Points on a hilly landscape, in no order, each with its height.
From any point a climber takes the steepest step (rise divided by distance) to one of its 2 nearest points. It stops when none of these is higher. Distance is the straight distance between rows; heights are no part of it.
Z222: [-36 -21 0 -33 26 28 16 -1 -46 -8 -9 -20 2 43 -40 -9 6 24 7 -22 8 -15 -7 7 9 -19 -1 13 -11 25 12 12 -5 29 9 -2 6 -13 10 -34 19 19]  (h 52.0)
Z371: [-2 6 -11 10 10 -24 26 -14 19 -26 -8 -38 11 -18 0 0 4 -17 -7 2 -20 -7 12 -13 -15 5 3 -8 -4 -25 7 -8 24 -7 9 -1 -19 13 35 -3 -23 7]  (h 60.9)
Z295: [3 -4 32 9 -35 21 -5 37 -2 27 6 16 -24 4 25 -25 -7 -1 4 19 -8 -16 -26 -3 -20 28 -7 -5 -2 2 -39 -8 -10 12 -10 -3 4 -3 3 -12 -14 -22]  (h 80.3)
Z850: [1 14 -8 -30 10 16 -12 -48 -2 7 11 19 30 23 -10 -1 -3 -13 0 -36 6 -12 32 5 -15 -37 -9 -11 27 13 5 -1 -22 -13 17 6 34 -11 10 -15 24 4]  (h 56.2)
Z59: [-10 -12 -21 -19 6 3 -2 -15 15 3 5 31 6 -4 -3 -21 3 26 -8 -31 16 26 3 -7 -2 -13 11 -21 -26 10 28 3 -58 -21 4 34 26 -28 -30 12 0 -41]  (h 66.9)
Z483: [4 -1 -10 18 -20 -17 -3 8 7 9 24 -10 21 -32 25 -14 -25 -34 31 35 -27 -1 8 7 -5 11 -25 -32 3 -19 -50 7 31 6 8 0 -13 6 -6 -9 -40 5]  (h 41.8)
Z650: [11 4 -12 -9 -9 -5 -7 -24 20 -9 8 14 19 -35 16 1 -6 -24 13 -2 -15 -3 8 4 -6 21 -23 -15 -13 -16 8 -8 6 -28 12 30 -26 23 -7 11 12 -3]  (h 23.2)
Z63: [-15 -5 -2 -10 -4 -10 15 -1 -12 -11 -2 -10 15 3 8 -16 -4 -4 16 -22 -31 -15 -6 -7 -45 -2 -18 -7 -14 -14 -28 -10 -7 -13 17 21 -28 16 26 -50 -48 -26]  (h 22.1)
Z656: [-8 4 -20 14 17 -15 23 -11 6 -32 -5 -32 15 -20 -43 -19 15 15 -5 2 21 47 11 -26 6 -12 24 -37 -40 -16 22 6 14 20 20 18 18 -18 2 14 -45 -7]  (h 41.2)
Z776: [3 4 7 -6 -2 16 -19 11 -12 10 -10 -4 20 -14 -8 -19 -2 13 14 -18 9 27 -20 -1 19 12 -27 26 -7 10 20 19 -10 1 -15 11 13 4 -27 12 36 5]  (h 75.8)
Z123: [-28 -4 14 16 -4 29 -2 29 -12 18 -9 -8 -13 7 -14 -8 3 18 -13 -12 16 3 -28 -14 25 -23 6 14 17 22 27 -5 -29 -10 -23 -10 28 -32 -23 -11 12 3]  (h 59.5)
Z236: [-7 -3 -11 0 16 -22 10 8 5 -15 -26 -29 7 19 6 1 1 6 -11 -17 -28 7 -5 -8 -26 -32 15 20 15 0 0 1 -27 -16 -12 0 -5 -1 37 -39 -52 -18]  (h 19.5)
Z855: [-9 -14 -28 -4 0 -1 5 -1 2 7 5 -4 17 -18 13 -10 -14 -13 26 0 -19 -4 5 12 7 -26 -21 -11 7 5 -16 -5 -20 -16 2 19 -18 -22 -4 -16 -22 0]  (h 44.6)
Z571: [-25 -8 -23 4 9 16 35 -3 -4 -18 4 -9 -4 -33 -41 -15 24 21 8 5 34 7 1 -8 37 2 3 -26 -36 -3 28 -16 8 25 12 15 -12 -42 -22 29 10 16]  (h 66.6)
Z105: [19 2 12 24 -8 -16 -29 25 -8 27 -6 -14 8 -3 20 11 -16 -10 8 20 -1 25 -10 9 25 -3 -8 30 27 7 -15 20 23 11 -33 -27 8 16 -20 18 6 11]  (h 4.1)
Z592: [0 -11 -7 4 -2 -4 21 1 -13 -5 9 13 -13 8 -31 -3 35 12 25 19 -3 -8 -14 -9 -3 11 51 -23 -29 -27 -1 10 7 8 19 36 -4 27 -22 31 -15 -28]  (h 29.6)
Z421: [16 3 -5 10 3 -35 6 5 10 -10 -3 -37 9 -1 12 9 4 -10 -5 7 -31 -3 -3 -7 -10 6 7 29 11 -23 3 10 29 -8 -12 -7 -18 42 25 7 -11 4]  (h 54.8)
Z47: [-3 6 -17 29 6 -14 28 13 15 -13 -4 -18 -3 -11 -27 -23 27 11 3 15 3 18 4 -29 -8 -2 42 -30 -23 -23 9 2 8 8 9 18 18 -9 8 24 -50 -20]  (h 44.0)
Z112: [-13 6 -1 13 16 -4 15 1 1 -26 -2 -20 -10 11 -34 7 14 23 -25 14 39 3 24 -15 20 -18 13 7 -2 8 21 -9 26 38 -12 -42 19 -44 18 6 7 28]  (h 44.8)
Z748: [-3 -6 58 -9 -10 5 -33 31 -33 23 -6 -1 -13 40 11 -2 -22 0 -6 -14 -6 3 -18 10 -15 11 -9 34 12 16 -18 26 9 7 -23 -37 17 31 5 -31 4 6]  (h 54.9)
Z309: [-2 -18 10 1 -19 24 -17 39 -38 42 9 20 -14 9 6 10 -8 3 34 25 5 -2 -24 29 39 -7 -5 15 15 32 -18 17 -16 11 -6 2 -10 -9 -51 14 18 6]  (h 9.3)
Z215: [0 13 -20 -11 16 0 12 -39 -9 -8 10 -12 45 -23 -38 -7 32 -8 19 -16 24 11 9 -5 25 -31 -2 -13 2 -15 29 2 17 16 15 22 10 -5 -11 33 33 16]  (h 74.1)
Z949: [-7 8 25 35 -1 7 -9 31 27 -6 -13 -10 -27 -30 47 -22 -11 25 -52 14 6 18 -25 -11 2 46 -32 21 -13 8 21 -10 12 7 -51 -24 11 -5 15 -6 12 14]  (h 33.5)
Z618: [6 -28 -9 -2 -1 -10 -12 -28 2 -26 6 20 -6 -22 5 23 -43 -16 12 28 -2 6 11 13 -10 35 -9 -43 -44 1 -30 14 21 -1 40 3 -18 11 -23 -19 -44 -6]  (h 17.8)
Z951: [23 -10 -24 2 15 -35 1 -7 19 -16 -20 10 -28 16 17 42 -12 2 -20 11 -13 -2 8 10 -10 -4 24 20 8 4 -8 -4 -7 -14 0 -10 -25 9 14 -1 -20 -9]  (h 41.6)
Z692: [4 -10 -12 7 -4 -3 -6 -54 13 -25 15 23 10 -31 -10 24 -10 -20 9 24 5 12 14 6 -2 25 1 -57 -32 -10 -11 0 20 -11 39 17 -5 2 -32 9 -25 -6]  (h 19.6)
Z545: [5 5 18 -19 -32 7 -27 9 -23 23 38 27 23 2 23 -16 -13 -24 38 -1 -22 -9 3 15 -25 21 -37 -9 1 -3 -46 12 9 1 19 18 -18 31 -23 -17 5 1]  (h 60.6)
Z936: [-13 -4 27 18 15 -5 -18 35 0 -11 -23 -27 -17 2 3 -21 -10 35 -25 11 12 40 -24 -15 9 23 -4 31 -18 14 20 24 10 28 -45 -32 25 -8 4 -11 -8 14]  (h 34.2)
Z406: [8 9 -17 -3 -14 13 -14 0 22 7 4 22 17 -52 33 -13 2 -10 14 -11 -6 1 -10 5 15 21 -47 5 -4 -3 26 -23 -20 -38 -12 43 -25 14 -23 26 32 -8]  (h 25.6)
Z608: [9 -11 -10 -3 -9 -11 7 -7 4 -10 9 29 -7 0 4 12 20 -4 11 6 -18 -12 -8 -1 -14 20 31 -8 -25 -19 2 -3 -17 -27 10 44 -28 26 -22 16 -17 -30]  (h 26.9)
Z122: [4 -5 -16 7 -3 -17 10 7 8 1 -11 -11 1 -8 27 19 17 -1 -12 -17 -35 -19 -17 -2 -9 -14 5 32 19 -8 6 -25 -23 -48 -11 18 -41 17 18 -7 -17 -17]  (h 16.5)
Z827: [-5 19 21 18 -7 6 22 18 34 -15 -11 -2 -30 14 4 -13 28 17 -50 -8 -1 -5 -5 -29 -44 17 28 -1 -3 -10 17 -21 -15 -9 -3 -10 20 -7 38 -8 -16 -24]  (h 52.4)
Z924: [9 11 -3 12 0 2 -17 19 40 -17 -20 13 -23 -39 48 -16 -33 12 -40 4 9 32 -7 2 0 54 -49 14 -15 9 16 -10 -5 -3 -29 -11 -2 -6 9 -5 15 -2]  (h 30.6)
Z702: [2 -8 -11 3 5 9 10 -15 -1 11 -4 20 -31 19 18 37 -10 -4 -13 6 2 -38 14 16 -2 -38 13 -2 35 24 -20 -45 -30 -10 2 -18 -21 -47 19 -21 -10 1]  (h 42.3)
Z477: [-33 9 12 -6 4 17 44 -10 -4 -18 6 -40 13 2 -31 -30 28 0 -6 -10 7 -29 9 -20 -10 0 9 -25 -14 -22 12 -17 32 24 13 -3 5 -10 37 -12 -2 21]  (h 41.9)
Z213: [14 -7 48 13 -12 -8 -25 33 -20 24 -4 -4 -28 26 30 21 -16 -1 -27 -2 -7 -1 -25 5 -1 29 4 48 8 2 -5 10 23 -6 -34 -34 -9 53 2 0 16 7]  (h 46.9)
Z582: [6 -14 28 -8 -12 9 -19 26 -47 30 0 15 -17 45 -10 33 17 6 11 -10 -8 -12 -20 17 15 -1 28 37 14 8 -3 15 -3 -8 0 2 -6 41 -23 14 25 -6]  (h 34.3)
Z811: [-11 13 22 -11 2 24 29 -28 -11 -7 16 -13 5 23 -22 -3 19 -12 -13 -13 9 -44 17 -10 -15 -5 8 -8 15 -11 -2 -25 29 21 11 -23 4 -2 40 -5 26 25]  (h 46.2)
Z673: [15 -17 -21 15 6 -41 -7 26 -6 -4 -11 -30 -3 -4 19 22 -5 -1 8 27 -28 6 -10 8 22 -1 9 41 7 -8 -10 14 21 0 -21 -8 -37 30 -3 16 -26 6]  (h 49.2)
Z849: [1 1 10 23 -2 -3 -23 41 -1 3 -26 -25 9 -17 21 -32 -14 19 -7 3 -4 45 -28 -9 13 15 -19 32 -6 8 10 25 -2 9 -44 -6 21 4 -7 -6 -16 -1]  (h 31.9)
Z916: [34 11 -2 12 -7 -25 -15 -6 22 14 -9 22 -14 26 22 43 -1 -7 -27 5 -14 -2 8 7 -11 -14 40 17 37 -6 -8 0 -8 -22 3 -15 9 13 5 13 -6 -19]  (h 38.4)
Z19: [21 28 -7 26 -4 -17 -3 -2 14 9 8 -7 19 -27 -15 -17 8 -14 17 22 18 38 8 -15 6 -12 9 -23 8 -15 -17 5 23 36 -3 -13 35 -19 -11 30 -9 5]  (h 56.4)
Z238: [0 7 -20 9 -11 -5 6 -4 36 3 -2 25 1 -6 12 -23 4 10 -18 -13 0 21 7 -16 -21 -8 14 -27 -5 0 5 -7 -48 -25 7 20 30 -27 -6 4 -25 -40]  (h 60.5)
Z734: [17 13 7 5 -32 -6 -28 20 0 32 27 9 27 -16 36 -20 -28 -31 30 23 -22 6 3 6 -13 22 -38 -12 13 -7 -53 20 20 9 -2 -2 3 20 -17 -4 -15 0]  (h 49.3)
Z11: [-28 -2 35 36 1 7 -16 41 0 1 -19 -15 -41 -4 11 -1 -3 36 -49 12 17 12 -38 -13 16 26 2 26 -11 14 28 -8 5 1 -50 -35 17 -15 -4 -16 17 22]  (h 36.9)
Z990: [13 0 20 -29 -8 -12 -33 10 -30 7 19 11 19 37 4 4 -19 -10 24 -16 -19 -1 5 18 -28 16 -21 24 0 3 -35 36 13 3 16 4 -12 48 -10 -25 4 8]  (h 78.3)
Z433: [-11 13 -3 12 10 -13 23 -1 45 -41 -15 -23 -10 -25 16 -12 -6 1 -38 -5 -9 9 14 -18 -28 25 -14 -2 -18 -12 23 -21 8 -8 -3 -11 -17 -9 44 -17 -16 4]  (h 55.6)
Z806: [15 7 3 8 -10 -5 -5 -5 23 13 -4 32 -28 25 29 26 -25 -11 -24 15 -2 -11 24 11 -20 -22 11 -15 37 14 -38 -18 -18 4 6 -39 9 -33 24 -21 -21 -8]  (h 43.8)
Z851: [-26 -14 -1 -16 -1 32 31 -33 -24 -7 22 1 1 -4 -26 -1 5 -19 14 20 22 -30 17 15 18 0 -5 -53 -17 -3 -13 -14 36 37 39 -2 -9 -21 2 7 15 31]  (h 36.5)
Z540: [13 7 -10 13 2 -20 7 -8 -5 -6 17 5 14 9 -28 5 27 -9 24 17 -8 -5 -3 -18 -16 5 50 -24 -8 -38 -5 22 27 8 24 20 17 43 -11 24 -24 -21]  (h 32.7)
Z310: [-31 -26 -6 -19 17 14 26 10 -51 -6 0 -16 -9 39 -37 -9 9 13 29 13 3 -17 -4 13 8 -15 17 -12 -14 11 -18 18 16 49 15 -7 -2 -5 9 -18 -10 9]  (h 47.5)
Z490: [6 9 17 1 -9 -2 8 10 16 -5 -16 6 -13 16 10 -4 18 11 -35 -29 -16 -10 -19 -19 -37 19 20 21 -1 -11 15 -14 -23 -29 -6 11 6 27 25 -9 -2 -33]  (h 57.5)
Z280: [3 8 19 25 -19 15 0 17 13 25 -1 22 -26 21 13 10 -3 -1 -26 14 11 -9 9 -4 -3 -31 33 -12 42 12 -22 -21 -20 0 -5 -31 34 -36 10 -3 -17 -16]  (h 48.1)
Z613: [22 22 2 -31 -1 0 -31 -38 21 4 2 39 17 20 1 6 -15 -7 -9 -31 3 13 27 5 -30 1 -8 -7 9 3 4 19 -19 -21 17 7 34 12 0 -11 23 -13]  (h 63.4)
Z210: [24 14 17 9 -19 -14 -46 19 -18 42 9 -1 32 6 21 5 -12 -20 23 -2 -14 20 -4 15 11 -5 -19 26 37 -1 -22 30 20 -5 -17 -8 10 36 -33 16 10 9]  (h 2.6)
Z270: [4 -4 -23 -25 27 -15 1 -30 -34 -13 4 -8 41 23 -33 18 27 -8 24 -14 -7 -5 7 10 11 -20 20 12 2 -13 14 29 20 5 22 22 -4 35 -2 14 18 13]  (h 34.5)
Z266: [-2 -6 44 -31 3 7 -19 12 -47 11 2 -2 1 57 -14 7 -3 2 13 -25 -11 -13 -8 13 -27 1 -4 33 6 14 -27 28 7 11 7 -15 5 37 11 -41 4 3]  (h 63.6)
Z750: [-7 -14 -9 -1 -1 -1 -23 27 -17 30 -15 1 11 2 12 3 -7 13 3 -36 -2 21 -18 12 33 -34 -2 30 22 25 26 11 -50 -44 -23 18 9 -6 -42 -3 1 -16]  (h 12.8)
Z235: [-9 12 -7 -17 10 19 16 -38 6 -9 6 -6 20 8 -7 -4 3 -17 -9 -25 3 -31 30 -2 -16 -30 -12 -14 24 3 5 -29 -4 -3 14 -3 7 -19 39 -21 16 17]  (h 51.0)
Z479: [13 1 -28 28 -5 -28 6 -2 31 -7 3 -7 4 -48 30 -2 -25 -26 7 40 -14 14 11 3 4 19 -14 -31 -7 -12 -20 -4 23 -2 4 3 -19 -5 -1 13 -33 6]  (h 44.1)
Z64: [-20 0 -21 3 15 18 30 -6 -16 -6 15 -8 11 2 -47 -17 35 22 10 -5 37 8 4 -17 28 -32 19 -22 -14 2 24 -10 -5 31 13 14 23 -41 -18 31 12 4]  (h 73.9)
Z182: [-4 -1 -19 -19 16 12 3 -28 3 -2 7 22 11 -10 -25 -8 19 20 2 -32 26 20 1 -6 18 -16 3 -8 -19 8 38 -5 -39 -13 3 30 13 -21 -33 32 34 -17]  (h 73.8)
Z945: [0 0 -3 -38 18 9 -14 -22 -38 5 2 2 27 32 -23 18 11 -3 22 -31 2 -8 9 22 13 -25 -5 28 16 16 14 25 -5 -4 13 15 4 23 -10 3 42 19]  (h 32.0)
Z735: [5 -1 -1 14 -17 12 -5 21 -22 41 18 3 4 -5 2 -5 0 -12 43 38 1 -2 -15 14 33 -21 -5 -8 26 11 -37 14 4 25 -6 -5 3 -17 -33 24 2 7]  (h 7.3)
Z265: [-1 5 23 -33 1 40 -12 -23 -22 19 15 20 -1 16 -13 17 -2 -12 14 -12 19 -39 6 24 12 -6 -33 10 21 25 8 -8 2 4 14 -5 -4 3 -7 4 71 31]  (h 28.2)
Z470: [-3 20 13 19 1 -2 23 12 18 -11 -2 -17 -9 18 -22 -19 34 15 -21 1 -1 -1 7 -31 -27 -5 44 -5 4 -16 12 -6 3 5 -2 -5 30 1 33 14 -23 -19]  (h 48.3)
Z436: [-4 -9 15 -23 3 2 -3 -6 15 -36 -14 5 -15 -19 13 -19 -41 6 -21 -16 5 8 0 -5 -28 59 -42 -2 -47 2 8 5 6 -2 3 -8 -10 14 22 -33 7 2]  (h 14.4)
Z476: [0 -13 5 -18 4 -3 3 -27 13 -35 -5 7 -10 -21 3 7 -43 -9 -3 3 4 -2 17 5 -19 39 -26 -25 -42 -2 -10 2 17 -4 28 -4 -19 10 7 -25 -12 4]  (h 16.0)
Z183: [0 12 -18 15 9 -17 14 -5 23 -12 -14 -18 6 9 15 9 17 -8 -27 -14 -23 -2 10 -8 -19 -43 21 1 40 -6 8 -20 -25 -27 -4 -7 4 -12 37 -15 -33 -12]  (h 18.6)
Z455: [-8 -4 4 9 -10 25 7 11 -3 25 3 13 -14 11 2 2 4 7 -3 -1 4 -14 -7 -4 9 -33 16 -4 27 19 -3 -16 -38 -10 -6 -3 20 -38 -13 1 -2 -11]  (h 53.5)
Z50: [-16 -2 24 3 2 19 -6 26 -24 10 -10 -23 2 14 -20 -13 15 19 5 -13 3 7 -25 -5 19 -3 2 28 1 10 18 16 -4 5 -22 -7 17 5 -5 -5 18 6]  (h 66.4)
Z8: [18 8 0 -17 14 -10 -27 -9 2 -11 -11 3 17 0 -16 -6 -16 7 7 -11 15 41 10 -2 2 9 -12 10 -14 5 7 34 2 13 -2 -2 24 8 -12 4 18 2]  (h 66.0)
Z824: [11 28 22 31 -10 -5 23 9 17 10 14 -23 -3 -1 -11 -12 34 -7 -7 18 -1 -10 1 -27 -17 5 30 -13 15 -31 -2 -8 33 16 -9 -16 20 16 22 42 -5 -3]  (h 43.0)
Z40: [-1 -9 5 -4 -21 15 11 1 -16 26 24 21 -10 1 17 2 -2 -22 32 28 -12 -39 -4 16 -8 -9 -6 -30 7 3 -51 -22 -8 11 18 7 -31 -18 -1 -20 -16 -3]  (h 54.1)
Z928: [-7 9 5 7 6 -1 21 1 16 -27 0 -8 -18 -5 -21 -5 0 13 -20 16 27 5 19 -14 0 19 3 -10 -25 -3 14 -6 21 26 -3 -30 7 -27 17 8 7 14]  (h 46.4)
Z555: [-6 -12 -8 -1 -10 -7 14 -9 -4 -5 13 16 1 1 -3 -6 6 -8 22 2 -23 -12 -7 -4 -36 6 15 -33 -23 -19 -26 -3 -8 -13 29 34 -16 20 -1 -21 -50 -33]  (h 24.4)
Z217: [-1 -2 -31 -14 38 -24 8 -25 -12 -29 -14 -31 29 10 -35 4 11 1 -1 -12 6 14 17 -3 16 -28 23 0 -4 -9 23 19 11 11 11 8 2 0 15 3 -6 10]  (h 37.0)
Z864: [15 13 12 11 -7 -7 3 8 -11 13 11 -11 7 22 -19 -4 25 -3 16 17 -10 -12 -5 -10 -12 -4 32 0 17 -24 -16 18 29 16 1 -7 21 35 6 27 -4 -10]  (h 37.4)
Z340: [-12 -14 -4 -11 3 11 22 -9 12 -28 -9 15 -25 -7 -12 -8 1 19 -10 -2 12 -2 2 -6 -5 27 7 -18 -42 0 12 -12 -17 -7 17 20 -14 -16 2 -1 0 -13]  (h 56.1)
Z948: [-26 -19 -25 -17 -4 21 13 -1 -5 15 18 4 15 -30 18 -17 -2 -9 36 -8 -11 -24 -9 13 23 -29 -43 -19 2 18 9 -19 -40 -21 3 34 -29 -32 -26 -4 4 2]  (h 49.4)
Z167: [19 10 24 -22 -4 17 -25 -19 -18 20 7 28 2 33 -15 19 1 -5 6 -9 12 -10 10 16 4 0 4 12 14 12 -5 17 -3 5 7 -7 20 13 -18 15 48 9]  (h 28.6)
Z239: [-12 -1 -4 -13 33 1 -6 -18 -7 -28 -14 -21 3 20 -26 8 -10 16 -14 -9 23 11 24 3 14 -23 -4 22 5 17 20 10 11 21 -10 -33 15 -28 19 -15 15 32]  (h 48.2)
Z442: [-7 0 -29 -1 31 -29 20 -17 13 -51 -18 -28 6 -13 -33 1 1 14 -16 -4 18 32 26 -14 12 -5 18 -14 -33 -14 30 7 19 9 14 -2 -3 -18 15 7 -25 10]  (h 39.1)
Z138: [-21 -15 -24 1 4 19 27 1 14 -14 2 6 -27 -27 -12 -7 12 20 -2 10 21 -12 -3 -6 25 13 -1 -17 -33 7 26 -27 -21 -4 3 18 -29 -45 -11 17 8 2]  (h 60.8)
Z101: [-23 5 17 -34 -3 47 13 -21 -16 2 23 4 -1 -4 -16 -5 -1 -6 16 -4 22 -46 2 13 12 10 -45 -14 -2 14 9 -17 14 22 15 -6 -15 -14 1 -7 69 38]  (h 30.9)
Z901: [-13 9 -24 -13 19 12 17 -36 -8 -15 13 2 30 -6 -40 -12 33 13 -4 -30 36 3 17 -12 22 -38 12 -21 -6 0 45 -21 -14 5 13 20 18 -25 -12 31 31 4]  (h 83.2)
Z828: [-28 2 23 -2 0 8 40 12 2 -15 2 -52 -1 -14 -12 -27 19 6 -6 1 -4 -25 -18 -14 -7 26 -16 0 -18 -23 11 -9 35 20 -15 -14 -25 5 35 -16 0 27]  (h 45.5)
Z252: [7 -15 -5 2 -8 18 9 -3 -22 27 11 25 -24 29 8 23 -5 -10 16 27 2 -43 5 21 9 -40 26 -21 27 21 -42 -32 -27 14 12 -7 -16 -39 1 -10 -16 0]  (h 46.5)
Z821: [-14 -10 16 6 -7 15 6 23 3 0 -1 -2 -31 -5 10 -20 -23 4 2 23 5 -6 -7 2 -2 20 -17 -7 -16 14 -28 -1 -3 22 -16 -23 -4 -32 10 -25 -18 6]  (h 64.4)
Z273: [-20 -8 -19 1 -7 32 21 6 11 10 15 10 -16 -35 5 -8 6 7 7 7 9 -29 -17 1 27 -6 -26 -13 0 14 22 -37 -38 -17 -9 24 -27 -42 -22 14 21 6]  (h 55.4)
Z277: [17 22 -18 6 1 -12 -2 -28 -3 12 19 -4 45 -26 -23 -6 22 -26 33 13 12 22 6 -5 17 -25 3 -21 17 -18 -8 11 30 24 12 10 27 0 -20 36 15 13]  (h 64.8)
Z561: [-3 -17 7 -9 -17 16 -33 30 -28 46 -6 30 -5 19 14 9 -15 4 17 -20 6 7 -16 24 26 -23 -5 17 25 38 -1 14 -45 -23 -9 15 6 -8 -55 0 11 -10]  (h 11.4)
Z150: [11 10 -15 27 1 -20 12 -3 22 2 6 -14 2 -15 3 2 -2 -22 7 38 -4 -1 18 -8 2 -10 15 -24 16 -11 -28 0 23 18 2 -13 4 -15 13 20 -27 6]  (h 49.5)
Z451: [7 3 -11 12 -12 -3 3 -43 32 -26 12 24 12 -44 5 14 0 -22 -3 5 -8 7 8 -6 -20 39 -1 -47 -29 -26 9 -11 13 -33 30 30 -12 23 -15 16 -14 -17]  (h 21.2)
Z873: [-2 4 -16 2 15 -11 9 -6 44 -36 -17 -9 -25 -29 18 11 -7 9 -37 -4 5 -3 6 -4 3 34 -27 15 -19 -8 38 -29 10 -11 -11 -14 -34 -4 28 5 24 20]  (h 51.1)
Z174: [9 1 6 34 -17 2 -18 35 -3 38 -4 -6 -2 -12 17 -6 -11 -4 19 31 5 18 -13 5 33 -15 0 8 31 11 -25 5 -2 13 -30 -18 18 -26 -27 20 -13 5]  (h 5.6)
Z256: [22 20 3 -4 -23 -6 -49 10 5 31 8 11 40 -9 40 -5 -16 -24 17 -18 -23 16 8 16 -2 1 -41 24 34 1 -13 17 2 -29 -11 14 7 38 -21 1 17 3]  (h 1.1)
Z831: [4 -4 17 -15 -6 12 -6 4 0 3 -16 18 -21 16 9 13 1 15 -23 -30 -5 -16 -12 2 -17 15 2 29 -2 11 11 -10 -29 -31 -5 10 -10 8 12 -17 17 -16]  (h 63.5)
Z379: [26 15 1 3 6 -20 -16 -19 27 1 -10 -4 -8 -3 24 40 -9 -14 -26 1 -10 -4 15 12 3 -3 -7 31 29 -2 14 -4 20 -21 -10 -27 -12 24 20 18 33 15]  (h 35.4)
Z524: [-5 -16 3 -6 5 3 22 -28 -26 -12 20 1 -8 -2 -29 15 2 -14 19 45 21 -18 11 17 20 16 12 -48 -27 -12 -23 7 52 44 36 -8 -15 -1 -11 27 6 27]  (h 39.5)
Z356: [12 -23 -20 18 13 -41 5 16 12 -7 -16 -19 -25 6 31 36 -15 -1 -9 27 -29 -8 -4 12 -2 -11 11 31 10 1 -25 -7 8 -3 -13 -20 -48 0 25 -13 -41 0]  (h 44.7)
Z43: [-18 -1 4 17 -6 5 -5 25 3 13 -23 -21 3 -11 26 3 6 4 -21 -34 -25 -3 -29 -5 3 -15 -13 38 25 8 29 -22 -34 -52 -34 6 -13 6 8 -28 -2 -5]  (h 15.2)
Z665: [-10 -20 -7 -18 14 0 15 -2 -44 -4 6 1 -5 23 -38 5 8 4 37 34 8 -5 0 14 15 2 23 -23 -25 -4 -22 26 32 51 29 2 -8 10 -16 14 -4 11]  (h 43.3)
Z399: [21 11 -12 4 -24 -8 -22 2 20 20 1 38 12 -4 22 -8 8 -2 2 -8 -10 18 -6 -5 -16 11 14 -7 3 -9 -4 11 -30 -27 -1 31 20 16 -22 15 -16 -42]  (h 53.3)
Z590: [22 10 -29 -6 21 -26 -24 -16 38 -17 -24 1 7 -17 23 27 -14 -5 -17 -13 -5 22 19 11 8 -14 -22 26 23 4 29 2 -9 -29 -10 -7 -7 8 13 7 15 6]  (h 38.1)
Z944: [11 7 -8 -5 -10 13 -24 4 31 -4 -11 23 4 -46 45 -24 -28 -1 -7 -12 2 17 -4 8 3 44 -62 11 -16 8 18 -7 -15 -21 -15 18 -6 10 -9 1 25 -4]  (h 28.1)
Z731: [13 16 13 -12 16 -16 -20 -17 8 -22 -4 1 9 9 -22 -12 -31 8 -7 0 26 54 25 -10 -13 7 -9 -10 -13 3 -10 36 22 43 2 -35 46 -12 6 -13 1 12]  (h 58.5)
Z594: [-7 -2 12 2 -1 9 28 10 7 -13 0 -13 -23 -6 -16 -16 12 17 -7 10 7 -15 -11 -11 -1 38 8 -3 -34 -15 9 -11 15 12 -2 -2 -14 -1 11 11 9 4]  (h 50.9)
Z145: [-19 -7 -17 -22 11 -12 16 -15 0 -20 -9 -26 29 0 -4 -22 -6 -2 4 -33 -27 6 6 -11 -29 -25 -10 -10 -14 -7 1 3 -26 -18 13 21 -8 0 36 -55 -47 -18]  (h 20.6)
Z802: [36 9 -6 9 -16 -25 -39 16 5 25 4 34 10 19 15 4 4 3 10 7 -12 19 -10 0 -14 14 31 4 11 -13 -19 34 -8 -10 -1 20 26 39 -33 16 -27 -40]  (h 46.7)
Z212: [16 16 -8 -18 8 -7 -17 -38 12 -4 7 27 25 -7 -16 -2 -3 -6 8 -16 13 29 21 -4 -6 1 -1 -18 -9 -7 3 15 -2 -4 20 12 29 5 -18 9 20 -9]  (h 72.3)
Z760: [28 0 24 4 -19 -10 -32 27 -21 26 -1 21 -10 32 3 14 7 6 1 6 -7 1 -14 6 -6 20 31 29 9 -7 -16 26 8 1 -4 0 12 52 -23 21 7 -23]  (h 39.4)
Z816: [-23 3 -2 -16 6 35 27 -24 -2 -11 19 -4 5 -14 -29 -7 15 -2 4 -1 32 -33 18 -3 19 0 -20 -23 -7 -2 23 -27 22 23 16 -5 -6 -29 4 9 48 37]  (h 33.4)
Z428: [-8 -7 17 -15 3 17 0 4 4 -10 -10 1 -14 17 -5 -10 -14 10 -12 -12 2 -3 1 -2 -17 5 -9 9 -7 12 -7 -1 -21 4 -3 -13 11 -19 18 -32 -5 -4]  (h 56.6)
Z257: [-21 -20 22 -30 21 5 1 10 -44 -11 -15 -24 -2 51 -27 -1 3 23 11 -24 -10 -9 -11 5 -13 -5 5 34 -14 11 -2 24 -1 18 -1 -7 -2 19 21 -47 -6 0]  (h 56.5)
Z317: [-12 -12 17 -2 -32 29 12 27 -18 21 17 17 -12 -5 19 -31 -9 -6 30 11 -16 -25 -20 3 -22 15 -26 -22 -18 4 -48 -14 -12 9 14 14 -24 -10 -2 -26 -19 -20]  (h 64.6)
Z636: [-14 -8 42 36 -7 -7 -22 48 -11 25 -25 -5 -44 3 39 18 -13 9 -43 3 0 7 -38 0 21 24 13 45 3 10 16 -5 12 -16 -51 -35 -3 24 -1 -16 20 12]  (h 41.1)
Z730: [2 5 -31 14 5 -18 34 -12 24 -4 -2 -18 4 -14 13 21 33 -9 -15 -5 -21 -30 4 -8 1 -32 25 5 28 -13 15 -37 -16 -39 -5 14 -27 -3 23 16 -15 -7]  (h 17.6)
Z516: [42 4 4 1 -3 -8 -19 -24 14 19 6 23 -26 22 15 58 -2 -17 -20 15 4 -19 13 16 11 -9 25 18 33 2 2 -18 9 -13 8 -22 -13 13 0 30 42 3]  (h 34.7)
Z747: [6 1 -32 3 9 -13 -2 -3 32 -8 -12 1 -1 -25 28 5 -23 -9 -5 4 -13 13 15 10 2 -11 -24 1 16 9 1 -10 -19 -19 -10 -3 -11 -23 11 -10 -15 0]  (h 40.9)
Z271: [17 4 -10 -10 33 -25 -11 -24 -8 -27 -6 -6 5 8 -29 13 -19 4 0 12 33 32 29 4 15 -11 7 1 -7 5 -7 24 35 47 5 -37 24 -17 4 8 9 27]  (h 52.9)
Z24: [-12 -11 3 17 -16 10 -10 41 -21 30 -10 -4 -3 -9 20 4 8 6 -2 -30 -15 -4 -36 4 26 -13 -3 37 24 12 23 -10 -37 -50 -28 21 -15 14 -29 -5 7 -10]  (h 14.0)

Call two points neighbours if one is among the 2 nearest of the other. Go from one point of each pair to the other, from neighbour to neighbour, staying as high as possible. Name the lowest point that can't be avoided.
Z990, Z212 -> Z483
Z138, Z776 -> Z112
Z266, Z371 -> Z516
Z776, Z212 -> Z8
Z831, Z901 -> Z702
Z295, Z831 -> Z428

For each start below, name the point where the climber stops.
Z24 -> Z831
Z516 -> Z371
Z608 -> Z831
Z101 -> Z266
Z210 -> Z831
Z945 -> Z831
